A landscape with many valleys, sampled at points; each row gives a point and its height.
From any point a ball takes the steepest step (drop divided by distance) to one of its 2 nearest points. It stops when none of these is lower. Distance is the straight distance between rows; heights are no part of it.
Q755: [116 162 148 149 139  97  95 130  96 153 183 138 149 111 109 140 160 149
 132  91]  height 4.33
Q362: [118 190 105 114  97  97  91 126 128  65 117  71 138 117 167 121  93 136
 116  92]  height 7.39
Q487: [ 72 105 116 151 160  80 103 104 124 159 152 158 149  68 126  95 155  75
  96 153]  height 5.03
Q844: [205 146 101 147 109 130 108 107 117 162 127 141 137 149  77 127 150 158
 150 112]  height 6.27
Q72: [ 89 126 157 134 186 119 104  77 122 110  77 123 113  62 144 112 114 125
 107 140]  height 2.26
Q856: [134 101 181 119 129  77 160 130 109 182  99 110  97 114 141 125 116  98
 115 126]  height 6.04
Q965: [157  70 108 154 118 137  97 149  99 134 174 139 111 106 133 157 112 114
 171 100]  height 3.41
Q401: [134 163 187 109 108 106 205 107 116 118 116 109 136 112 132 138 112 130
 104 161]  height 5.44
Q435: [118  51  64 164 104 160 102 136 121 104 168 138  97 100 150 134 104 115
 120 135]  height 3.72
Q360: [110 164  95 166 102  92 142 134 136 110 118 156 119 196 141 149 132 145
 119 102]  height 4.07
Q346: [134 124 158 100  98 169 111 136 137 109 179 187 165  83 129 131 149  53
 130 128]  height 1.72
Q925: [128  60 154 106 102 192  80 171 107 135 111 170 155 161 108 164 154 122
 118 183]  height 1.74
Q620: [120 104 109 181  54  97 103 186 157 126 118  75  70 181 135 123 149 159
 151 130]  height 6.57
Q519: [118  97  97 152  50 169  59 200 141 114 135 103 118 136 139  87 113 131
 122 109]  height 5.97
Q642: [ 74  53 102 189 138 126 126 119 101 119 162 147 131 109 122 113 118 140
 147 144]  height 4.04
Q712: [ 78 104  88 128  50 115  76 184 122  87 126 113 108 128 151 117 137 120
 111 139]  height 5.77
Q267: [120 117 134 119 127  87 123 111 109  87  94 107 109 106 151 153 158  94
 121 150]  height 6.44
Q13: [158 163 123 145  75 153 143 115 143  84 161 137  89 141  91 128 169 139
 136 126]  height 4.69
Q568: [120 131 158 146 129 132 165 106 126 157 106 182 103 127 104 110 139 132
 135 122]  height 3.69
Q524: [ 83 141 119 152 142 115 122 144 132 149  85  48 108 145 110 141  59 181
 123 136]  height 4.29
Q234: [153 130 122  95 125 109 198 107 141 159 145 141 183 131 122 160 135 109
 129 140]  height 5.88
Q827: [121 146  80 116 150 105 137  76  96 136 168 125 132 131 185 185 144 125
 124 117]  height 8.28
Q985: [113 143 170 126 205 125 137 133 125 120 140  90 105 124 135 121  63 166
 141  96]  height 7.67
Q743: [120 101 171  87 149 171 150  87 133 103 154 118 127 120  89 135 103  80
 147 152]  height 5.38
Q713: [117 175 132 156 148  91 119 140 154 165 102  79  99 142 104  70  83 174
 122 116]  height 3.66
Q906: [131 158 180 122 145  87 186  93 127 184 127 130 109 107 146 137  86 111
 101 149]  height 5.79
Q445: [149 130 125 164  72 142  89 161 128  95 117  91  82 146 132  92 136 140
 164  86]  height 6.25
Q707: [155 127 102 132  48 190 103 152 181 140 112 152  91 131 121 137 165 122
 101 145]  height 5.10
Q787: [139  93 131 122 102 147 121 147  98 125  73 163 149 160 157 139 187 105
 155 118]  height 1.88
Q262: [120 137 106 126 111 187 118 145 137 135 162 121 139  79 123 124  78 147
 116  98]  height 2.44
Q268: [182 115 106 136  85 169 132  90 161 113 122 150 101 106  90 148 173 116
 129 158]  height 4.92
Q569: [119  58 133 124 133 160 142 143 186 130 128 205 121 102 134 133 157  67
 122 135]  height 2.31
Q192: [ 88 107 124 119 107 169 180 105 132 128 124 141 177  94 114 153 133 126
 102 193]  height 2.52
Q317: [106 154 161 101 202 162 163 161 122 125 122  74 122 137 112 153 102 203
 122  90]  height 7.45
Q533: [ 56 116 107 137 185 133 138 103 137 142  76 155 120  98 138 104 117 145
 111 140]  height 2.81
Q230: [140  85 173 122 167 165 172  52 107 121 130 155 157 111 103 102 130 105
 162 149]  height 5.63
Q69: [142 147 156 119 161 124 100  77 109  99  98 129 132 113 105 116  94 135
 134 134]  height 2.82
Q108: [130 134  75 143 100 137 101 133 141 133 139 148 130 179 149 175 117  93
 127  97]  height 3.70
Q476: [151 158 158 135 151 147 155 111 142 109 152 185 158 118  92  89 143 128
 141  87]  height 4.02
Q831: [172  87 141 117 101 159  86 166 133 142  69 139 142 141 117 161 145 136
 140 124]  height 1.32
Q576: [138 169 138 175 101  74 152 137 135 133 107 155 142  85 143 125 145 139
  87 134]  height 7.20
Q342: [162  96  96  70 117 138 137 119 132  99  69  56 124 148 147 129 117 130
 144 141]  height 5.19
Q763: [138 101  86 120 107  76  98 139 110  99 110 106 141 110 171 145 178 111
 103 103]  height 6.65
Q337: [182  92  77 167  52  82  93 183 128 162 104  93 146 122 148 119  93 107
 118 132]  height 7.19
Q804: [159 142 138 147 125 107 120 155 152 136  66  62 101 169 133 143 143 185
 149  81]  height 8.56
Q502: [101 119 153 132 157 106 110 101  89 168 143 149 161  69 112 103 171 121
 138 126]  height 4.76
Q888: [131  91 150 128  76 134  72 167  90 146 166 137  87 136 161 128 129 105
 146  99]  height 3.00
Q344: [ 69  96  90 119 164 171  82 114 113  95 118 196 126 118 143 111 161  96
 124 135]  height 2.66
Q124: [140 138 122 106 195 149 134  33 108 106 128 158 167 121 131 108 163 112
 150 132]  height 5.85
Q697: [179 132 120 143 136 100 160  93 112 179 139 164 166 153 122 156 165 134
 138 123]  height 6.10
Q181: [ 98 114 125 102 131 148 104 132 128 109  85  70 111 154 107 139  87 139
 122 147]  height 4.77
Q514: [124  90 163 137 103 158  77 167 182 115 170 188 117 104  98 130 148  65
 117 147]  height 2.05
Q334: [157  49  96 132  66 183 104 150 117 180 138 161  43 150 161 120 138 120
 131 187]  height 5.34
Q301: [ 87 147 153  97 165 162 170  84 115 151 125 130 206 107 148 159 148 147
 110 184]  height 3.16
Q782: [108 102  88 120  87 106  52 171 112 113 130  60  85 180 143 136 109 104
 115 137]  height 5.49
Q508: [147 124  51 114 150 135 111 120 171 145 131 161 128 129 112 141 104 100
 120 116]  height 3.36
Q940: [187 147 121 143 226 101 135  58 129 113 136 164 174 122 138 140 141 128
 139 102]  height 6.03
Q914: [100 191 127 174 160 102 127 122 156 124 121 136 148 155 130 165 115 156
  96 111]  height 4.48
Q58: [153  53 126 134  91 134 127 176 140 140  97 177 111  91 172 151 132  60
 132 146]  height 2.54
Q205: [107 111  95 115 157 139 117 113 148  91 140 150 124 133 100  89 181 100
 148 137]  height 2.64
Q588: [ 95 111 116 125 103 192 124 154 122 139 123 163 167 151 106 131 133 145
 110 199]  height 2.06
Q159: [ 97 151 128 131 171 169 144  93 133 177 124 159 123 118 108 120 101 126
 126 125]  height 3.31
Q586: [ 52 150 164 127 144 115 157 120 118 115 139 139 111 124 125 119 149 145
 126 116]  height 4.20
Q709: [ 64 200 119 134 156 125 128 146 137 115 120 140 111 135 127 112 122 152
 100  92]  height 4.70
Q164: [149 123  85 135 123 131 110 125 152 153 167 124 126 122  80 114  69 126
 106 138]  height 3.03
Q945: [119 168 157  75 119 103 210 168 119 137 152  88 137 160 119 114 104 145
 134 105]  height 7.51
Q904: [158 161 153 129 165 111 143 132 101 139 165  52  91 119 135 115  82 182
 152  67]  height 7.92
Q893: [145  84 102 131 101 185  99 169 134 147 110 135 122 132  89  71 128 140
 115 176]  height 2.41
Q259: [164 102  75 126  53 201  92 153 174 156 167 154  72 135 141 134 157 125
 108 203]  height 5.23
Q531: [ 68 114 152  79 160 130 180  66 113 192 150 101 179 101 134 143 119 116
 119 193]  height 3.90
Q627: [ 76 138 203 148 164 129 167  93  94  99 173 133 155 122 104 138 146 143
 149 130]  height 4.72
Q601: [104 107 147  90  98  94  96 163  90 132 132 150  97 123 170 113 129  62
 130 130]  height 2.53
Q926: [112 165 131  80 207 143 160 135  89 131 106 139 145 176 156 131 164 177
 155 104]  height 6.93
Q922: [139  94 157 110 102 132  87 173 133 138 121  62  98 164 115 139  77 119
 136 121]  height 5.13
Q436: [150 194 148 108 163 124 103 122 125 125 162  79  98 168 119 151 129 169
 146  81]  height 8.18
Q633: [170 158  91 149 129 118  68 142 187 111  47  88 125 176 123 131 121 147
 152  72]  height 8.72
Q768: [129 121  85 129 101 112 133 166 154  90 147 146 132 138  80  69 164 119
 145 136]  height 2.20
Q688: [162 161 150 103 157 146 123 105 162 121  68 122 138 108 109 150 137 156
 106 135]  height 3.28
Q698: [112 137 173 103 118 139 185 100 121  65 125 120 167 142 104 150  97 115
 129 143]  height 5.02
Q187: [149 167  68 114  87 108  81 148 153 133  89  72 132 131 164 127  94 106
 107  89]  height 7.10
Q189: [ 89 101 162 177 137 131 147  78  99  92 187 143 141 126 110 111 112 109
 142 164]  height 4.40
Q210: [138 121 116 176 126 101 121 160 117 174 192 140 118  94 114 136 125 143
 133  65]  height 3.85
Q527: [191 182 137 141 225  92 138  95 141 150 143 123 141 161 130 130 125 159
 140 104]  height 6.19
Q226: [173 153 146 150 105  96 165 132 160 107  92  55 122 102 118 126 113 175
 106 136]  height 2.07
Q553: [118 124 103 156 119 105 153 116 147  92  95 143 145 184 136 179 150 110
 119 163]  height 4.42
Q802: [ 95 116  95 101  76 212 132 152 104 151 185 164 144  91 111 106 107 121
 121 137]  height 1.80
Q168: [ 73 112 190 143 140  94 152  82 131 162 160 146 155  86 133 120 123  51
 111 165]  height 5.14
Q431: [107  75  99 133 106 172  94 132  95  82  98 183 121 145 171 127 175 120
 149 164]  height 2.33
Q252: [180 168 135 124 132 111 112 103 144 131  97  93 100  73 141 155 126 166
 112 117]  height 3.02
Q829: [163 199 125 139 125 141 154 106 142  96 141 137 128 117 105 114 137 166
 144  83]  height 4.34
Q522: [133  65 157 130 132  94 121 114 107 139  96 104  90 131 155 166 106 114
 112 164]  height 6.24
Q833: [163 193 155 121 138 162 176 104 122 104 108 131 126 125 144 117 139 222
 123 116]  height 4.75
Q43: [134 166 141 102 176  83 141 127 118 141 185  99 140 110 175 180 149 119
 141  95]  height 8.05
Q113: [127 202 121  78 121  88 120 108 126 107 111 118 139 121 172 113  82  91
  97 123]  height 7.66
Q371: [135 115 130 130  94 167 178 154 123  71 134 155 130 138  91  60 126 152
 155 114]  height 2.69
Q359: [113 144 153  83 157 146 180 152 139 139 117 104 127 181 127 166 133 166
 135 129]  height 7.21
Q410: [176 144 167 126 165 103 131 161 144 141 114  68 124 184 106 164 106 193
 162  90]  height 8.38
Q98: [152 118 109 161  99 109 119 149 108 136 104 145 142 113 137 117 107 104
 121 140]  height 7.05
Q85: [143 104 114 154 123 129 115 155 145 173  74 125  70 147  86  73 114 127
 137 143]  height 2.77
Q49: [124 152 157 103 112  79 171 156 104 138 186 113 143 126 156 134 117 115
 125 108]  height 7.79
Q737: [116 172 152  80 200  94 171 119 105 101 144 134 161 169 133 101 139 135
 140 111]  height 6.69
Q581: [159 165 162 109 246  69 162 113 102 148 149 109 169 146 158  93 135 159
 138 134]  height 6.42
Q247: [182 147  90  96  93 156 136 142 144 166 120 143 150 141 101 132 186 136
 141  95]  height 6.43
Q415: [115 134 114 174 174 124 111 154 139 158 107 131  93 153  90 105 106 168
 137 102]  height 3.17
Q622: [119 113 132 140  84 110 173 130 140  68 138 152 155 139 134 151 122  92
 129 168]  height 4.68
Q197: [ 83 138 178 116 161  94 166  42 102 158 194 105 177  66 139 123 122  96
 124 166]  height 4.67
Q742: [129 133  83 145 116  87  77 180 159 116 112  99 123  88 148 124 133 127
 114  90]  height 6.86
Q185: [122  89 123 107  89 135  91 146 107  98 165 180 140 142 149  99 134  61
 125 160]  height 2.13

Where does a ball stop that starts at each point below?
Q519 => Q831
Q620 => Q831
Q342 => Q831
Q487 => Q346
Q259 => Q72
Q189 => Q346
Q168 => Q831

Call two points neighbours if one is among the 2 nearest of the other. Go from one point of each pair to the other, from neighbour to neighbour, staying as low as possible. Name the highest point that can't be avoided.
Q768 / Q226 => Q476
Q346 / Q831 => Q627
Q72 / Q226 => Q688
Q768 / Q802 => Q344
Q802 / Q831 => Q588
